Each row is a point on a tangle of strands that fork, close into loops and nearly touch. The rows are in no order.
Two points are linked if the straight distance between their rows is under 43.9.
(243): [ 14 -10   1  48 -35  58 -62  -6  -5]
(477): [-29   7  28  -1  -6 -65   9   1 -13]
(57): [  0  46 -12 -37  33 -77  55 -56 -12]
(320): [ 32  -8 -48  20 -23  51 -10  62  21]
(15): [  5   1  20  42 -37  62 -53 -60 -39]
(191): [ 43 -16 -34  36 -27  83 -42   0   0]
(184): [-32  19  27 -12 -15 -65  10   7 -26]
(368): [-19  33   9 -42   8 -69  45 -14 -26]
(10): [-33  -6  26   6  -3 -45  -3   9   3]
(240): [  7   4  23  38 -33  63 -44 -78 -54]
(555): [ 70 -23 -16  48  -7  93 -29 -46 -38]
(531): [ -8 -28  -4  13   0  28 -16  31  36]
(567): [ 25 -19 -37  15  -5  32  -4  63  32]
(525): [-22 -21   8  14 -11  25 -21  19  28]
(135): [-24  11  13 -27  45 -47  57 -33  20]
(417): [-22  31  20 -29 -20 -71  15  12 -44]
(394): [-38 -18  17  -2  -3  11  -1  10  28]
(223): [ 26 -12  -3  48 -31  70 -61 -26 -14]
(378): [  8 -32 -18   3  25  12  12  47  45]
(439): [  4 -20   5  43 -21  15 -52  39  15]
(353): [-22 -20  19  14   9 -31  -3  17  22]
(526): [-43  -5  20 -26  31 -19  43  -8  29]
(141): [-11  39  -2 -41  25 -76  54 -37 -17]
(591): [ 30 -16 -44   9   4  25  14  72  34]
(48): [ 55 -19  -2  53 -11  83 -44 -55 -41]
(245): [-12   7  19  38 -48  50 -59 -42 -32]
(256): [ -8 -16   4  -9  59 -33  44 -15  43]
(583): [  8  42   1 -83 -18 -40  15  40 -57]
(264): [  1 -32 -10   9  12  21  -4  40  42]
(249): [-16 -27  10   8  23 -19   5  19  34]
(530): [-29  -5  14 -20  44 -34  48 -19  33]
(563): [ -9  43   3 -64   4 -62  49  -1 -35]
(315): [  5  43   3 -68 -22 -56  11  33 -59]
(342): [ -3 -10  16  46 -32  24 -62  21   6]
(40): [ -4  41  11 -48 -22 -73  15  21 -55]
(540): [ 12 -32 -20  -1  44  -2  26  39  49]
(296): [-54   3  22 -33  10  -9  34  -5  17]
(75): [ 42 -17 -22  42 -25  85 -45 -21 -13]
(108): [ 27  47 -16 -86  17 -62  42   1 -46]
(444): [ -4  30  -4 -21  46 -73  51 -66  11]
(171): [ -9  -5  14  44 -37  37 -66   1  -3]
(319): [ 35 -14 -38  30 -29  74 -33  25  12]
(351): [ 26 -12   4  47 -24  74 -51 -54 -30]
(204): [  6  45  -5 -78   7 -61  45   7 -45]
(336): [ 14 -31 -16  -1  58 -12  37  24  53]
(489): [-21   7  22  38 -47  38 -61 -17 -20]
(358): [ 11 -25  -7  -1  66 -30  38  -1  50]
(357): [-50  -6  20 -17   1   7  13   1  23]
(370): [ 35 -12 -48  21 -26  65 -17  45  20]
(55): [-16  18   6 -26  48 -60  58 -48  14]

How many points has the smallest loop of links through each point below? Write - if it is on no loop.
(256): 13
(489): 7
(417): -

A tip is a point with one link. Name the tips that can be reached along the links from each point below, in the order of the rows.
(319): (240), (555), (439), (591)
(40): (583), (249)
(264): (108)
